Each row is a point on a landscape with many valleys, with its height.
From any point a ball rolls to the lowest of the 2 points nearest to it. It stops when none of these is lower. Distance is the straight distance between rows; heights are no part of it.
k333:  20.1  -1.7 -22.5 -10.1   7.1 -15.7  -5.2  14.9   8.9  24.0 -35.3  21.2 -15.5  24.9  -0.6  -4.3   2.7  21.4  -1.1 -26.6  38.4  16.1  -3.2 -14.0  -8.5  11.0  20.3 -10.3  49.2 -30.7  20.1  (h 713)
k891: -13.1  -4.0  28.3  13.9   7.6 -30.4  12.9  16.0  36.0  -1.8  13.3   1.9   2.2  10.3 -50.2 -13.4 -33.2   7.5  16.7 -20.7 -19.8  24.1   3.9 -17.1  15.8 -42.0 -22.9 -10.3  22.2 -49.6 -29.8  (h 694)
k739:  35.0   7.6  14.7 -15.2  19.7   4.5  -1.6 -17.2  37.0  13.8  -1.1 -18.1   1.9 -12.1  12.1  19.4  27.4   8.8 -21.1 -27.0 -23.6  -3.1 -12.5   2.1   9.3 -12.5  12.2 -52.2  44.0 -27.9  -4.4  (h 593)
k148:   0.6 -34.5  15.6  14.2  22.5  -3.4 -18.4 -20.8  -4.1  22.0  -9.4  41.9   6.0  49.7  -1.5 -10.8 -25.6   7.3   2.7 -17.1 -15.7   3.3  25.2 -24.0  12.5 -20.0   9.9   8.7  27.9 -34.3   1.9  (h 624)
k155:  21.6  -1.5 -20.4   9.3  20.3  -2.8  14.3 -12.6  15.4 -29.0   8.8  -1.0  20.4 -22.4  -1.6  27.6 -22.6   1.6 -10.6 -32.1 -37.5  -6.5  14.4 -32.5  24.9  -7.9 -16.5 -20.3 -19.6  20.9 -19.1  (h 675)
k407:  -9.1  -8.3   4.8 -33.2  27.0   8.8  -6.8 -26.3 -34.5  16.4   1.5   1.1  28.7 -10.4  -3.5 -12.1  -0.1 -38.5  -3.3 -32.5  28.5  24.6 -16.2  28.2  34.2 -26.4  23.2 -11.4  30.0 -30.0  13.2  (h 503)
k34: -31.9  -6.2  24.1  -6.3 -14.1 -18.1   8.2   6.3   0.7 -18.2  56.7  17.7  10.3 -35.9  34.5 -22.6 -23.3  30.7   5.2  -7.3  -9.3  14.7  12.5  -1.3  23.1  -5.4   8.2 -15.0  14.4  35.3  13.0  (h 326)
k967:  35.6   0.1  10.8   9.2 -18.2  11.8 -35.7  24.9 -19.8  -6.3 -24.8 -36.1  -1.1  11.0   0.2 -10.1   7.5   3.3 -10.7  13.6   9.7 -10.8  -0.4   0.6 -40.4  14.1   7.9  42.7  -2.6 -25.6   0.9  (h 589)
k539: -13.5  12.6   1.8   6.0   9.3  21.8  -8.6  19.2 -32.7 -11.2  -6.9 -25.4  37.8 -10.4  29.9 -50.5   2.7 -24.8 -22.0  12.9   2.5  -5.3   3.5  10.2 -11.1 -29.7  -5.1 -19.0  41.1  15.6   8.1  (h 790)
k976:  35.4 -18.8  12.4 -33.0   9.8  15.3 -16.1  -0.9   9.5   7.7   3.3  -6.0   8.5   1.8   9.3   7.8  -3.5 -29.0   0.5 -23.4 -10.5  22.9  12.7  22.1  28.2 -25.4  22.6 -21.6  58.0 -37.8  -0.2  (h 559)
k335:  -1.7  -6.3   1.9 -47.2  -1.5  12.0 -30.4  30.5  10.1   0.3  -4.4  -8.4  -2.8  -8.2   4.9  -5.1  25.5 -21.0 -38.8  33.2  -1.1 -22.8 -47.8  13.6 -56.0   0.5  13.3  21.1 -47.1  24.8  26.1  (h 257)
k110:   2.4  39.1 -19.7   0.9 -13.5 -26.9  38.0  17.3  27.6   2.8 -16.7 -20.0 -18.5 -24.9  30.6 -18.7  54.8   8.9 -23.1 -19.6 -14.7  15.4 -50.2   6.4 -45.1  21.0  12.2   7.0  24.5   2.2 -10.3  (h 512)
k683:  12.4 -44.2   2.6  -1.3 -13.4 -24.0 -25.1   2.9 -25.2   8.0  34.3 -15.4  26.8  -4.1  13.1   2.6  -1.0  41.5  27.6  17.5  11.9 -30.2  34.1 -14.4  37.9  30.1  10.8  24.1  -6.9  10.7  -0.6  (h 508)
k786:   7.7  32.5  -4.8 -22.9  -7.4   0.6 -25.7  11.9  22.4 -16.2 -48.6  10.5 -53.5   7.3   4.3  41.5  44.0  12.8 -11.7 -21.1  22.0   2.3  -4.8  13.7 -22.2  35.8   1.1  14.3  -8.8  10.9  10.2  (h 570)
k193: -17.4   5.5  28.2  44.8  13.3  17.8  25.6 -16.3  18.7 -23.6   7.4   0.0  18.4  -4.1 -47.1 -12.6 -32.4 -48.2   9.1  16.6 -18.9  22.1  24.0  -9.2  28.3  -5.7   1.6 -57.9  35.0  31.2 -40.7  (h 853)
k723:  21.3 -39.3 -14.4  -5.0  -5.7  18.4  19.0  -8.3 -17.0  51.6   6.5  52.9  -4.2  39.5   4.0  65.4  -4.9  -4.3   4.2  22.4  75.7  -1.8   3.3  -6.5 -37.3  38.4  11.1  50.9 -26.2  -3.6   9.8  (h 741)
k237:  14.6 -28.7  24.6  12.9 -21.6   6.0 -16.1  25.3 -40.9  25.4  -3.0  -9.3   2.7  34.2  -3.5  34.3 -42.7  -7.9  -4.6  16.5  58.4 -26.6  11.1  -9.3  -9.7  30.8  25.4  38.0 -34.4 -16.1  -2.1  (h 641)
k79:  18.3  24.8 -27.2  -6.8   1.8  19.9  12.7  23.3   0.3 -27.3  -6.4 -25.9 -15.7   7.3   7.7  19.2 -20.5 -23.8   3.1  -9.2   2.9  16.2 -13.1  33.8   2.8 -10.3 -43.1  21.1 -14.0 -28.4  17.7  (h 861)
k790:  26.0 -13.7 -18.8   4.1 -10.2 -35.5   5.0   4.9 -39.8  39.0 -24.6 -38.0 -11.3   1.0 -12.6  29.2  14.7 -33.7 -18.3  16.0  58.0  31.6 -34.1  14.3 -37.7  38.3  45.5  26.8  -8.0 -32.6  -1.7  (h 414)
k840:  -5.2 -27.7   8.1 -32.6  11.1   6.1 -36.0  20.0  17.4  -2.4   5.1  27.8  16.5  19.2  10.2   3.0  -1.6  -2.8   9.8 -29.9  -2.7 -22.1  -6.0  24.5   5.4 -22.9 -15.1 -22.9  -3.3  10.7  19.1  (h 440)
k101: -24.4 -36.0  -8.8   5.7  19.0 -10.5  -2.5 -37.7 -21.7  13.0  -4.5  39.8 -37.0  16.1  39.2  13.7  -9.2  17.9  24.1  25.0  -6.2  14.8  57.3 -12.2   9.6 -35.6 -10.3   0.3 -21.4  -3.9  -7.6  (h 795)
k862: -12.7  -8.0  -4.7  -7.1  18.9   5.7  -4.1   4.9  25.6 -21.4  -3.3  45.7   0.0  -3.5  23.5 -13.4 -23.8  -2.2  15.3  13.8 -18.9  17.9  44.4  -2.1   8.9 -38.3 -15.4  -5.5 -18.4  59.4 -54.7  (h 566)
k9:  33.4  13.1  34.6   6.6  15.9 -28.7  -4.4  12.0  20.3  38.6  15.2 -38.7  -9.2   8.8  24.3  24.4  37.3   7.5  -3.5  15.8  24.0   0.5 -56.4   6.7 -21.9  35.3  41.7   6.5  -6.4  11.9 -14.9  (h 518)
k694:  34.6  -2.0  -7.9 -11.6  16.5 -15.1 -14.5  -7.2  11.1   7.3 -41.3 -27.8 -18.7  28.3 -37.7  -1.9  47.4  -1.8  42.4  -8.3   6.3   8.7  13.2  20.3 -14.1  -3.8  10.7  36.4  22.8 -23.8  -5.6  (h 715)
k747: -30.1 -13.3  -5.2  -3.9   5.8  31.1 -16.5  -7.6 -44.9 -10.7  14.9  13.8   2.2  21.6  -0.1  29.6 -22.8 -38.6  37.1 -33.2  16.9 -38.2  43.6   9.8  -6.9  12.7 -19.8  -0.3 -41.6  -4.3  -2.1  (h 452)
k363: -11.0 -41.2 -16.5  13.4  10.0 -45.0  -4.6  -1.2 -20.6   3.3 -15.3 -15.1  12.6  34.2 -20.6 -14.1 -21.1   8.7   9.5  -4.6 -17.8 -10.2  18.7 -30.1   6.0 -12.8  -9.9   8.2  -2.5 -41.3   7.6  (h 585)
k500: -11.9 -40.0   6.2 -21.5  -8.1  -2.8  15.4  -0.7  17.7  -4.7  17.4 -10.5  18.8 -10.7   9.4  -1.2  20.5   1.7 -29.4  15.0 -65.3 -27.3  14.0  -2.3  20.8 -41.4 -33.1   8.7   5.8 -13.8   4.3  (h 728)
k759:   9.3   4.1  -0.3 -29.8  11.5  15.1 -35.3   4.7  -9.5   4.9   1.5 -24.5   5.4  12.5  10.7  18.5  27.2 -29.5  -2.9  19.0  19.6  -5.7 -41.1  34.3 -63.3 -13.5  19.2  -6.2 -41.7 -35.0  13.3  (h 380)
k745: -26.3 -20.5  16.8   5.9   3.4 -20.8  36.6  14.8  40.0  13.5  34.3   0.6  16.4   4.0  16.2 -13.5  11.2  18.4   9.6  31.8 -59.5  -9.5   7.3  -1.7  23.1 -57.2 -45.8 -18.0   1.1   6.2 -20.4  (h 718)
k283:  21.8  25.5 -29.2   6.5   7.9  24.7   1.2  16.0 -19.0  -4.7  -7.5  13.8 -23.5  39.4   5.7  52.4 -13.6 -36.7  14.2 -19.1  20.4  -3.2 -27.5  17.7 -27.7  24.1  -3.7  14.1 -34.1 -26.7  16.7  (h 832)
k606:  -4.5   1.0   8.8 -14.6 -43.2  16.3 -30.7 -12.4 -27.0 -15.8  -2.5 -15.7 -29.0 -11.4 -23.6  38.0 -17.9  -3.6 -22.5  -5.0  17.7 -11.2   5.6   2.6   2.1  25.7  13.6  -3.1 -68.9 -28.7  21.9  (h 448)
k349:  23.1  -3.4   7.8   1.3  33.5 -16.0  -8.1 -16.0  -0.4  33.5   7.0   7.7 -17.3  36.7   5.1  55.2  36.8   4.0  23.7  -5.3  43.7  11.0 -37.3  11.7 -20.2  44.1  42.0  20.1  -2.8  29.6   7.5  (h 442)
k242: -20.1  36.4  23.6 -16.9 -26.6  17.8  10.9   7.7  37.0  -2.1   5.9  17.4 -10.6 -24.7   1.2 -45.3  -6.5  51.5  26.5  29.6 -17.4  -0.8  27.9 -21.3  36.3 -18.3   4.2  34.3 -31.3  19.0 -59.1  (h 610)
k489:   7.8 -18.4  18.4 -10.1  19.4   1.9 -22.0  43.9 -15.0  -5.1  13.6 -23.1  -3.4  -3.8   7.9   5.2 -26.5  24.1  16.1   3.6  20.5 -16.7  26.1 -33.0  38.8  -5.7 -14.4  21.7  -2.0  12.0   3.3  (h 550)
k640: -11.1  19.5   5.6   0.2   3.2  29.2  -5.0 -18.9 -25.0 -41.5  24.3   0.5 -23.9  -2.8  10.5  20.5 -55.1 -13.7   1.8  20.8 -24.1   1.0   5.0  -6.1   6.1  12.1   2.9  34.9 -54.6  18.6  16.7  (h 275)
k274:   0.7  -6.0 -34.5  17.5   6.8 -13.6  23.5 -17.6  -3.7  -4.4 -13.8  41.1   5.7  32.8 -44.2 -25.1 -44.5 -20.0  26.0   4.5   1.0  44.4   3.9  -4.1  21.6  -1.4  22.9 -11.4  54.2   5.7  12.4  (h 66)
k607:   6.0 -13.0   5.4   9.0  27.0 -19.8   9.8 -39.3 -23.9  10.8   6.2  11.5   5.7  34.1 -30.4  10.2   7.1   9.7  18.5  -5.8  36.4  19.9 -39.9  10.6  -0.8  13.3  26.9  17.9   1.5  13.2  50.4  (h 327)
k700: -15.3 -23.8  -6.6   0.8   0.3   0.5 -12.7  -4.2 -33.8   3.8   5.5   9.6 -39.4 -10.1   0.9  19.3  24.2  10.7  56.2  27.2  -2.8  23.2  53.3  -5.1   8.0 -39.7 -33.2  12.5 -42.6   7.1  -6.6  (h 767)
k408:  -6.3  14.5 -25.8  22.7 -30.2 -13.9  24.8  16.9  37.5   4.8  -5.7  31.6  -7.7 -25.4   2.7 -22.1  17.3   2.7  -5.5 -16.5 -20.0  35.5  -0.8  16.8   5.1   2.2 -17.7 -48.2  41.0  48.4   6.2  (h 430)
k881:  30.3 -14.0 -14.0  21.5 -10.3 -22.1   0.8  -5.8 -36.6  14.1 -10.5 -39.0  23.3  15.0  -9.5 -18.2 -11.3  -8.2  -6.5   2.6  27.4  12.6 -10.0 -13.8 -14.5  23.0  49.8  18.3  -1.1 -45.0  -0.1  (h 519)
k671: -27.6  -6.9  51.3  42.6 -13.1   9.9  13.7 -31.2  24.1  -2.8  28.7   2.0  23.8 -22.8 -43.0 -25.2  -4.0 -26.2  -3.5  28.7 -23.9  16.6  -4.4  14.5  22.7  -7.8  -1.5 -67.3  65.2  -0.9  -6.2  (h 847)
k464:  17.1  19.6 -43.3  10.6  -7.8 -14.2  22.4  19.2  47.1  20.2 -29.5  -1.1 -26.7 -13.9   7.9 -28.4  22.0   5.9 -29.6  -2.5 -33.4  19.2 -28.5 -13.0 -11.7  -2.2 -13.9 -16.9  35.8   7.1 -14.3  (h 470)
k552:   7.4  -6.9 -24.9 -47.9  39.9  21.9 -21.3  -2.2 -31.0   5.4   0.2 -28.0  26.4   3.9  -9.6  23.6   4.2 -60.6   9.9 -18.0  39.2 -12.5 -18.1  37.6  17.9  18.5  13.8   9.5   2.5 -18.6  20.2  (h 410)
k559:  -3.7  19.7  -1.2   0.3 -19.9  28.5  25.5  -3.4 -19.0  -0.9  -1.2 -30.0  28.0 -46.2  28.9 -23.2  24.2 -21.8 -31.2 -22.1 -25.6 -20.9  -0.7   0.7   7.1  -0.3   9.2 -31.5  28.5  29.0   8.6  (h 805)
k20:  -1.6  11.0  10.4  32.1  -3.3 -10.1  34.8   7.0  53.5  28.2  19.2  -2.1  -8.1   2.0 -22.7 -27.1   2.2  -5.0  12.5   6.7 -65.1  -0.7 -29.4  -2.4   4.3 -35.2 -34.6 -13.2  33.1 -23.3 -26.9  (h 709)
k195:   2.0  -9.0  21.0 -35.1 -13.2   0.3 -36.4  25.0  18.6 -19.4  24.6  25.8  27.4 -30.9  -8.1   5.6   6.8  19.7  13.3 -28.8  -8.5 -23.0   4.8   9.4  18.5  11.8 -14.0  17.7 -12.9  35.1   6.8  (h 386)
k157: -11.1 -14.9 -27.9   5.0  10.4 -25.0  28.4   3.5  -6.3  -8.4  16.0   6.5   4.6   2.8   6.6 -24.5 -46.9 -24.3  23.6 -14.4  -2.2  47.1   0.6  -1.1   6.1 -15.7   1.7  10.5   8.9  -3.2 -11.5  (h 119)
k678:  -0.5  50.7  39.2  -8.7  -2.4 -12.4   0.5  33.7  29.9  17.9  21.3 -42.6   3.1   4.7  11.9 -15.6  18.3  17.1 -21.1  13.5  12.3 -20.8 -67.6   4.6 -24.7  36.5  35.4  -7.0  27.0  -5.6  12.9  (h 558)
k323: -29.0  -4.3  -1.0   5.5 -38.9 -24.3  10.8  19.6  -2.9   4.3  35.8  37.2  19.8 -51.5  26.6 -25.1  35.3  43.8  29.4   1.9 -23.3  16.0  26.3 -13.6  25.6   5.9 -20.5  -5.6   5.0  49.6 -14.3  (h 366)
k546: -51.2  -4.1  32.6  -2.0  34.1 -28.5  36.9 -12.2 -11.1  -9.4 -15.5   9.0  12.4  23.8 -43.7  -5.7 -46.3 -16.6   8.8 -25.0  15.8  12.8  29.3 -17.4  30.3 -39.5  -8.6  -6.7   0.7 -50.4 -11.2  (h 670)
k422:  30.6  23.6 -28.2 -10.7  -0.3  -1.6 -20.2  20.6  44.8 -18.7 -28.9  45.4 -13.9  -2.1   9.7  27.5  30.0  38.7   2.0 -36.3   0.3  -2.2  -0.1   6.3 -13.4  16.4 -23.4 -10.0  -5.1  30.0   0.7  (h 623)
k815:  10.3 -35.0  13.1  20.6 -30.4  27.5  -5.8 -14.9 -43.3  40.3   5.9  30.3 -16.2  38.4 -13.8  54.1 -23.3  -8.3  13.3  36.2  50.7 -19.2  42.7  -2.8  -8.3  42.9   2.5  61.3 -43.9  -4.4 -14.5  (h 691)
k730:  13.9  17.6   4.7  -7.5  30.3 -11.4   1.6 -34.5  11.3   7.0 -44.4 -19.4   6.5   2.2 -42.8 -30.5  34.7 -10.8   7.7 -26.5  16.2  28.4 -12.9  22.7 -18.2 -13.8  12.9   9.0  46.8 -24.4 -16.7  (h 662)
k589:  12.7  18.2 -16.5 -12.9 -43.1   9.6  -1.0  -4.6   0.5 -41.7   9.5  -0.3 -21.1  -5.6   4.1   2.7  -0.4  29.4  -3.4  22.8  24.8   6.7  -8.6  40.4 -43.1  17.5  -3.5  19.3 -48.2   6.7  28.8  (h 663)
k71:  26.6 -26.1   7.2 -28.4 -26.4 -14.9 -17.7  -3.3   9.4  13.2  34.7  -7.7  25.0 -39.9  11.0   6.9   9.3  48.5 -16.2  35.3   5.0 -24.7 -11.5 -11.3  28.7  38.4  16.5  34.8 -55.8  13.1 -13.5  (h 465)
k681:  -8.0  14.7  30.3 -20.8 -14.1  33.0 -12.8  53.7  -5.4  19.4   1.2 -22.3 -15.3 -20.2   0.2 -15.1  24.6 -19.7 -19.0  20.0  -6.3 -33.5 -33.2   0.3  -4.5   5.9   7.9  23.3 -22.0  57.0  23.6  (h 141)
k890:  18.6   4.5 -35.3  27.7  12.1  -6.6  -0.7   0.9  -1.3 -26.5 -10.8  -4.2  -2.0   5.4   2.2   3.1 -46.9  22.1 -27.9   8.5 -31.5 -10.6   6.0 -47.2  20.9  12.0 -14.0   5.3  -2.7  18.7   7.9  (h 692)
k865: -36.1 -17.2   2.7  30.9  15.6 -31.9  42.4 -15.8  -6.0   9.1  17.3 -38.8  -3.2 -12.2   7.3 -43.6 -30.0  -7.7  24.2   9.5  -4.6  26.6  36.2 -13.4  29.0 -12.7  -1.0  -7.9  37.0  -2.7 -36.4  (h 223)
k725: -30.7   0.5  25.6   4.9  29.9  10.7  -2.0 -14.9  -6.5  -4.7 -13.0 -16.4  34.5 -15.0  -6.7 -57.8 -15.9 -20.4 -40.3   7.8  11.0   3.6  -8.9  -3.8  16.2 -30.0 -17.0 -10.3  65.6 -13.2 -16.2  (h 774)
k239:  23.6 -13.1 -12.3  12.5 -16.1  -8.8   9.8  -3.9  -9.5  -7.6  24.0 -12.0 -12.2 -21.5  18.6  13.5  36.8  33.6  18.5  23.4  -2.5  19.3  -4.5  14.5 -12.5   9.6 -25.0  36.4 -34.1  20.8   5.9  (h 701)
k130:  15.0  17.1  -5.1   9.7 -11.0  -2.5  -2.8  22.8 -13.7 -25.1   8.8   9.3  -5.7  -1.1  43.1  14.8  20.7  15.2  -4.1  -7.2  33.7  18.5 -26.4  34.9 -72.9  11.6  -8.9  -2.6 -11.0   2.1  21.7  (h 613)
k429: -38.4 -23.4  -6.8  27.3  19.5 -12.8  30.0 -51.9  -8.7  -7.8  -5.4  35.9 -14.7  12.3  42.4  -4.3 -29.2   4.7 -28.8   2.8  -7.5  29.0  21.9  -2.7  11.3 -38.7 -19.9 -41.0   5.6   1.3  -4.8  (h 815)
k382: -32.6  12.3  20.8   4.6  16.5  10.5   3.6 -13.4  64.5  -0.6  -4.5  34.0  -7.5  -0.7 -24.5 -44.5 -30.0  11.1  23.2  28.0 -17.5  -4.1  27.7 -18.7  26.8 -29.6  -5.0  -8.8  -3.9  32.4 -67.5  (h 590)
k896: -35.7 -19.3   2.1  -9.0  23.5 -21.7   7.4 -18.0 -34.0 -21.6 -27.0   3.6  -0.7  25.7 -18.3   8.6 -32.2  -3.9  -2.4  -9.8  17.1 -18.1  46.3 -25.2   4.6 -21.6 -24.7  25.3 -33.4 -43.7  -1.5  (h 630)
k939: -43.0  -9.5  39.6 -15.2  15.6  -9.9  13.2  -7.5  17.8   1.1  39.3  -6.2  -6.0 -35.5  27.6 -50.7 -50.0  13.1  -2.4   4.0   5.6  10.9  19.6 -19.2  27.1 -26.9   7.2 -12.7  29.6   3.8 -35.0  (h 279)
k362:  -7.2 -21.4 -44.1   3.7  -2.3  14.7  -6.6 -15.1 -22.7 -10.9   2.1  -1.7  22.3   7.2  10.7   8.9   4.6 -42.7  10.8 -44.6  -8.2 -33.7   9.6  22.9 -31.8  13.7 -41.3  -8.3 -27.2 -26.3  -8.7  (h 511)
k986: -51.0   8.8  -0.7  18.8 -31.5 -14.7  33.1  22.1  37.7  10.7   7.5  31.6  -6.5 -40.0 -21.8 -40.5  16.7  11.4   6.6   6.4 -28.5   2.3   1.7 -16.4  31.6 -15.4 -30.4 -33.4  15.4  48.4 -15.0  (h 398)
k965: -18.1 -16.0   3.6  25.1   7.7 -21.5   7.1 -18.6 -17.9  -3.5  22.1  18.3  -1.3  27.7 -37.8   1.4 -23.6   9.8  30.6   8.2 -16.5  24.3 -10.8  14.4  32.0 -11.2  -7.1  -7.3  28.6  13.5  55.6  (h 211)
k300:  27.3 -17.1 -40.3  -7.9  17.3  12.7  19.0 -10.2 -26.0  16.6  -4.6  25.5  -4.6  49.4 -21.7  60.6   9.7 -20.4   3.7   5.6  50.6   2.7 -16.9   8.0 -54.4  30.5   3.5  30.4 -26.4 -43.1  25.8  (h 791)
k185: -19.6  10.6 -11.5  26.1 -34.8 -14.8  11.0 -30.4 -18.0   8.0 -11.7 -39.6 -17.4 -12.5  -6.6  -7.7  15.5   4.9  12.9 -26.7 -25.0 -18.7  19.8 -22.9  36.6   8.9   5.3 -33.9 -36.5  -3.6   5.2  (h 830)
k702:  17.5  14.7 -34.8   3.2 -33.1  -2.4  20.6  14.3   2.3   0.1  -4.9  -7.1  -7.6 -34.2  23.1 -13.6  30.1 -20.6 -14.7  -9.9 -43.2   9.3 -21.6  -9.1 -57.8  14.6   0.0  29.4 -28.4   3.5 -20.6  (h 556)
k492:   7.6 -20.6 -30.2  -0.7   4.6 -13.4 -24.5  18.8  12.6 -13.1   5.9  48.6  22.5  31.2  32.2  -3.6 -10.5  25.8  34.3 -12.1   1.9 -17.9  19.5   3.9 -23.9 -21.5 -10.0 -29.5 -14.6  27.0   4.0  (h 490)
k649:  18.9   1.0 -20.3  -1.8   2.9  -4.3 -16.6 -30.9 -47.3  13.6 -46.1 -17.1  15.8   2.7 -14.4 -23.8  26.1 -30.3   5.6 -29.2  21.1  19.8  12.8   2.1 -26.6   1.9  50.8  -0.7  17.4 -45.3  -2.4  (h 594)
k861: -23.7  -7.1  -1.4 -25.4  -0.8  25.2 -13.5   1.1 -28.8 -12.9  20.1   0.8 -35.0  18.7  -6.2  32.5 -45.2 -19.8  25.8  12.9  28.8  -5.2  13.7   3.9  20.8   4.7   6.6  18.7 -60.0  -7.0  18.6  (h 365)
k963: -35.3  -2.6  10.2  36.6 -23.3  -9.2  18.1 -44.5  14.2 -38.2   0.8  22.6  35.4 -18.2 -19.6 -23.0  -0.6   1.2 -45.0  12.3 -18.0  21.0   4.7  14.0  13.3  -6.7  -3.0 -81.7  43.0   8.2  12.8  (h 839)
k924:   1.5  79.3  32.1   8.8   6.0  35.6  10.3  -1.8  18.4 -24.1 -40.0 -16.6  10.9 -12.7 -29.0 -12.6   9.7   1.6 -18.9 -18.6  10.8   2.8 -18.7   5.6 -15.6 -22.0  -3.5 -32.0  23.8  -4.2 -12.8  (h 635)
k95:  43.4  24.6 -14.5  12.3  17.9   4.3   7.4   8.0  24.0 -25.9 -28.5   0.0  12.3  -8.2   6.6  35.8   8.9  13.1 -18.5 -58.0 -12.6  -6.7  -3.9 -15.8  -6.1  13.8 -30.4  -3.1  14.0  18.7  -8.5  (h 654)
k829:  -7.1  66.5  41.4 -20.5 -15.7   8.0  19.4  34.4  48.5   7.9  -1.5 -13.6  -4.2 -19.6 -11.7 -37.6  38.6  22.5 -10.3   0.7  -9.1 -31.6 -31.5   5.4 -37.3  32.2  40.8  17.5  47.4  14.0 -11.1  (h 587)
k662: -18.0  -6.8  -4.2  30.0  -7.9  20.8  18.1 -29.6  34.1  19.3  -1.9  11.5 -20.9  -1.3  36.5 -15.3 -18.1  -7.1 -38.6  20.1 -35.3  15.3  -3.2  -0.7  33.7 -37.1 -13.4 -53.9  30.2 -12.6  -5.1  (h 827)
k304:  -7.1 -30.8 -30.0  -8.9  17.1 -30.9 -16.7  20.6   7.5 -19.0   2.4  44.0  21.8   3.3  20.4  -0.8  -7.4  39.8  29.5  23.9 -18.7  -5.4  41.3 -18.0   6.5 -24.5 -40.9   4.7 -24.1  26.4 -33.9  (h 534)
k914:  21.4 -15.2  37.6   4.2   0.7   1.3 -17.2  38.7 -18.5  10.5  -4.3 -49.2  -0.5  -4.2   9.4   5.3 -16.4   9.1 -18.5   6.6  49.9 -12.9  -0.7 -33.9  -4.4   0.8   7.0  18.4 -21.7  -8.8 -13.0  (h 591)
k132:  37.8  -9.4 -36.4 -29.3   9.7  -4.2 -10.5  10.6 -28.6   9.4  -1.6 -55.2  -6.1   3.3  -4.3  47.8  15.2 -30.9   0.9  20.8  49.6  -5.5 -16.3  16.7 -12.1  44.8  33.2   6.7  -8.5 -21.7  11.6  (h 240)
k787:  30.6  23.1  18.1 -17.2   4.2  12.5  -3.8   5.8  17.2  17.9  26.9 -31.1   0.6  -4.9  27.8  13.2  48.5  -2.0  10.6  16.4 -20.3  -5.7 -41.4  14.0 -41.6  -3.9  43.6 -14.3 -30.5   6.0   3.9  (h 467)
k631: -26.8   9.2  11.2  14.8  15.9  10.9 -11.7 -20.1 -27.5 -23.0   3.3 -12.3   7.0  10.4  18.0  -9.1 -30.9 -14.3  10.0  22.6 -34.1 -45.1  26.0 -27.1   1.2  12.5  13.7  22.2 -54.9  45.5 -10.2  (h 343)
k811:  16.0  18.6 -39.8   3.8  -9.7   9.3  -6.7  10.8  -8.0 -20.5  -4.0  -1.3   8.6  -6.3  34.8  17.0  32.5 -29.7 -23.0 -25.9 -14.3 -18.5 -21.8  16.3 -67.4  29.8 -18.1   3.5  -3.5  -4.5   1.3  (h 562)
k663:  18.4  -4.5   6.8  -0.5  22.7   9.9 -13.0  15.6 -11.7  34.1 -24.9  48.4  -1.8  61.9  -1.8  29.2  -2.7  -1.6   6.2 -33.6  12.0   3.9  -2.4 -12.6   7.8  -6.1   8.4  -1.1  45.9 -18.7  42.4  (h 668)
k52:  -0.8  33.8 -13.8   8.7  16.7  16.7  -8.1 -37.6  -8.2  -9.7 -27.3   8.5   2.0  32.5 -37.4  -5.7 -36.4   0.7 -22.8  -3.6 -10.1  11.6 -24.1   2.7  27.8 -10.7  15.8 -21.1  23.2 -48.2  30.5  (h 735)
k625:   7.2  -8.6  -6.4 -29.0 -30.1   8.9  -7.2  23.3  -2.4 -12.9  45.0  17.7  30.7 -40.8  23.7  21.4  31.4  37.5  -6.1   9.9 -31.3 -38.0  18.8 -13.9  21.3  28.4 -18.4  18.0 -34.6  27.0  -1.5  (h 429)
k533: -16.4  34.9  -1.7  -5.6  18.2  30.9 -18.4 -24.3   6.9   2.6 -29.4 -21.2  -8.8 -11.9 -42.1 -44.7 -13.7 -24.9 -28.8  28.0   9.9   5.1 -22.7  -0.7  40.9 -20.3   3.7 -22.9  48.4 -17.2   8.4  (h 757)
k257: -20.3   0.2   8.4  13.3 -32.9  12.8   3.6  -2.5 -33.6   7.4   8.7 -30.0   3.2 -46.7  27.2  -6.7  30.0  -8.7  -9.5 -23.9 -13.4 -26.5  22.2 -20.6  -1.7   2.3  -4.7 -17.7 -34.6  19.5   1.0  (h 818)
k264:  11.1 -22.1  -3.4  -8.1 -10.0  14.8   6.8 -22.9 -19.0 -27.9  24.4  18.3 -33.2 -39.5   9.3  40.4  25.4  29.6  27.8   1.3   9.2  26.4  40.1  19.5 -14.6 -17.4 -46.1  29.1 -24.6   5.6  -3.0  (h 732)
k45:   5.0  26.2  32.1 -10.3 -27.4  18.2 -35.6   7.6  14.4  18.0 -28.1  -6.5 -40.0   4.4 -24.7  17.9  24.2   9.1 -13.8 -17.3  14.6 -13.8 -22.0   7.1   5.2  25.5  18.7   6.4 -37.2  -2.6  13.8  (h 509)
k324:  10.7  59.4  25.6   6.2 -10.2  21.1  26.3  -6.7  51.6 -13.1  -4.9  -4.7   8.0 -32.1 -30.0 -37.0   6.7  10.9 -14.6  15.5 -18.2  -7.0 -13.6  10.8 -17.5   9.7  13.4 -24.2  78.7   1.7 -12.9  (h 612)
k879:   1.7  -2.8 -43.0   1.4  -4.8  -3.5   6.1 -19.2   1.5 -35.9 -10.8  16.0   1.1  19.1  -4.1   6.5 -54.6   4.8 -38.4  10.2 -29.1  -0.1  -2.9  11.4  39.5   4.0  -7.9 -15.9  11.9  -5.5  39.1  (h 712)
k960:  -6.0  -7.3  27.6  14.6 -19.2  -4.8 -30.1  40.7   6.2  32.1   1.8 -22.4  -0.1  -5.7 -12.8 -17.2  27.9  31.1 -14.5  30.1  -8.7 -47.8 -26.2 -21.6  35.3  29.4 -14.0  30.4 -11.7  33.2  17.6  (h 232)

For each start below, name the point where the ball stops.
k429: k274
k257: k640
k464: k274
k890: k640
k283: k195

Call two points neighbours if one is among the 2 nearest of the other. Go from one point of each pair to the other, from neighbour to neighbour, staying as low as possible. Name the highest point that can't be avoided.
k681 / k274: k9
k640 / k681: k811
k195 / k132: k914
